Each scene shows the same named points in several views. A view is turned or mirrored, shifted and resized as a whole, has a little noise and may leave points out.
(in the rows, 128 means zero)

Scene 1
View 1
Q_527: [112 175 163 116 188 128 165  95 162 125 136 110 116  76 136 125]
Q_165: [122 155 146 190 150 118 182 160 160 104 123 134 160  95 109 138]
Q_525: [138 150 173 170 159 105 194 105 134 182 144 152 106 111 145 149]
Q_223: [103 172 147 185 159 126 170 155 158 104 121 123 165  85 106 122]
Q_638: [116 146 178 191 157 107 200 109 117 215 140 151  95 121 156 138]
Q_54: [117 147 171 194 158 111 195 119 128 197 137 153 108 121 145 139]
Q_414: [185 142 145 171 149 101 209 130 163 116 134 162 137 107 125 174]
Q_780: [168 149 161 139 172 109 199 101 156 141 146 157 110 101 146 161]
Q_170: [166 142 151 177 147 106 202 130 153 133 137 157 130 108 131 164]
Q_914: [178 141 150 166 152 104 205 129 160 113 137 161 137 103 129 170]
Q_870: [131 148 173 187 156 104 202 109 127 199 140 157 104 118 148 147]
Q_126: [107 164 170 145 183 125 178 101 146 162 140 126 116  92 146 130]
Q_952: [115 152 146 227 135 117 191 174 139 127 124 142 169 111 104 135]
Q_605: [139 156 157 167 163 114 192 120 151 144 134 146 123 102 134 146]
View 2
Q_170: [117 133  98 109  88 138 112 115 120 172 100 123 100 136 139 100]
Q_638: [ 91 148  81 142  86 108 163 127 149 128  76 152 117  90  86 113]
Q_223: [102 127  99 105 104 160 111 187  66 151 109 117  63 114  85 159]
Q_605: [ 95 142  88 115  93 138 130 149 112 142  93 137  96 108  96 129]
Q_914: [124 122 105  94  91 139  98 110 115 181 105 119 103 144 151 101]
Q_527: [ 82 144  94  67  76 149 111 116  90 117 118 184  93 137 127 201]
Q_525: [ 96 144  82 111  68 116 137  94 146 131  86 165 128 118 122 125]
Q_780: [ 99 130  93  82  73 128 108  88 131 149 104 158 117 144 155 134]
Q_54: [ 90 150  82 128  78 110 154 118 151 130  80 162 120 101  97 125]
Q_165: [113 125 109 109 109 157 113 168  82 165 109 106  70 116 103 127]
Q_952: [108 128 100 140 117 145 129 184  96 163  95  93  81  92  77  97]
Q_414: [127 121 108 101 100 144  97 110 120 183 104 114 104 150 157  96]
View 3
Q_952: [170 202 126 133 150 138 247 146 113 181 164 142 140 114  79 147]
Q_414: [187 173 157 142  94 129 186 116 109 146 148 106 142 129  90 157]
Q_54: [186 127 137 124 124 111 187 108  91 129 189 123 116  92 107 154]
Q_914: [184 188 174 146  80 137 184 116 108 155 133  98 145 147  82 161]
Q_638: [186 106 132 116 120 104 179 100  87 117 198 126 112  79 117 162]
Q_780: [181 144 179 148  68 114 154  93 111 135 141 101 132 131 110 146]
Q_126: [138 124 158 149 100 110 170  99 120 141 156 137 114 101 137 120]
Q_170: [191 182 156 135  98 129 187 117 108 150 145 106 139 137  81 160]
Q_165: [155 204 143 146 121 139 220 142 120 187 142 143 142 132  93 132]
Q_525: [200 118 140 128 102 112 168  98  82 109 184 103 117  96 100 176]
Q_870: [166 126 156 139 103 114 173 102 110 135 171 125 121 101 118 139]
View 4
Q_527: [117 175  33 136  86 128 165 182  93 103 131 136  74  95 127 108]
Q_170: [116 119 133 166 109 132  84 132 124  89 103 124 132 104  88 145]
Q_780: [110 137  89 140  95 114  94 139 103 104 115 141 146 123  96 157]
Q_952: [131 109 158 224 102 163 105 156 149  77 107  98  84  78 107 129]
Q_126: [111 148  79 177  63 119 117 166  98 113 119 140  92 105 128 145]
Q_638: [101 119 117 220  41 105  74 147  99 129 110 154 108 124 142 179]
Q_223: [134 136 118 182 109 165 139 171 138  73 114  96  66  77 106 109]
Q_870: [108 132 100 182  62 116  94 153 100 117 115 144 115 118 122 158]
Q_54: [110 117 124 209  58 114  83 153 108 119 113 138 105 113 128 167]
Q_605: [121 126 123 199  88 137 111 158 126  95 111 119  94 102 120 137]
Q_165: [129 127 134 182 116 160 121 158 141  78 113  98  91  86 100 118]
Q_914: [121 123 123 169 114 144 107 147 129  86 110 112 114  98  94 133]
Q_414: [113 121 128 144 126 142  88 137 132  86 107 117 144 107  79 141]
Q_525: [106 122 106 181  68 113  79 148 101 119 114 144 121 116 120 168]

Which points are out of place in each view (at most two, in the order of its rows)? Write none if all are in place.
view 1 => Q_870, Q_605
view 2 => Q_638
view 3 => Q_414, Q_525
view 4 => Q_527, Q_914
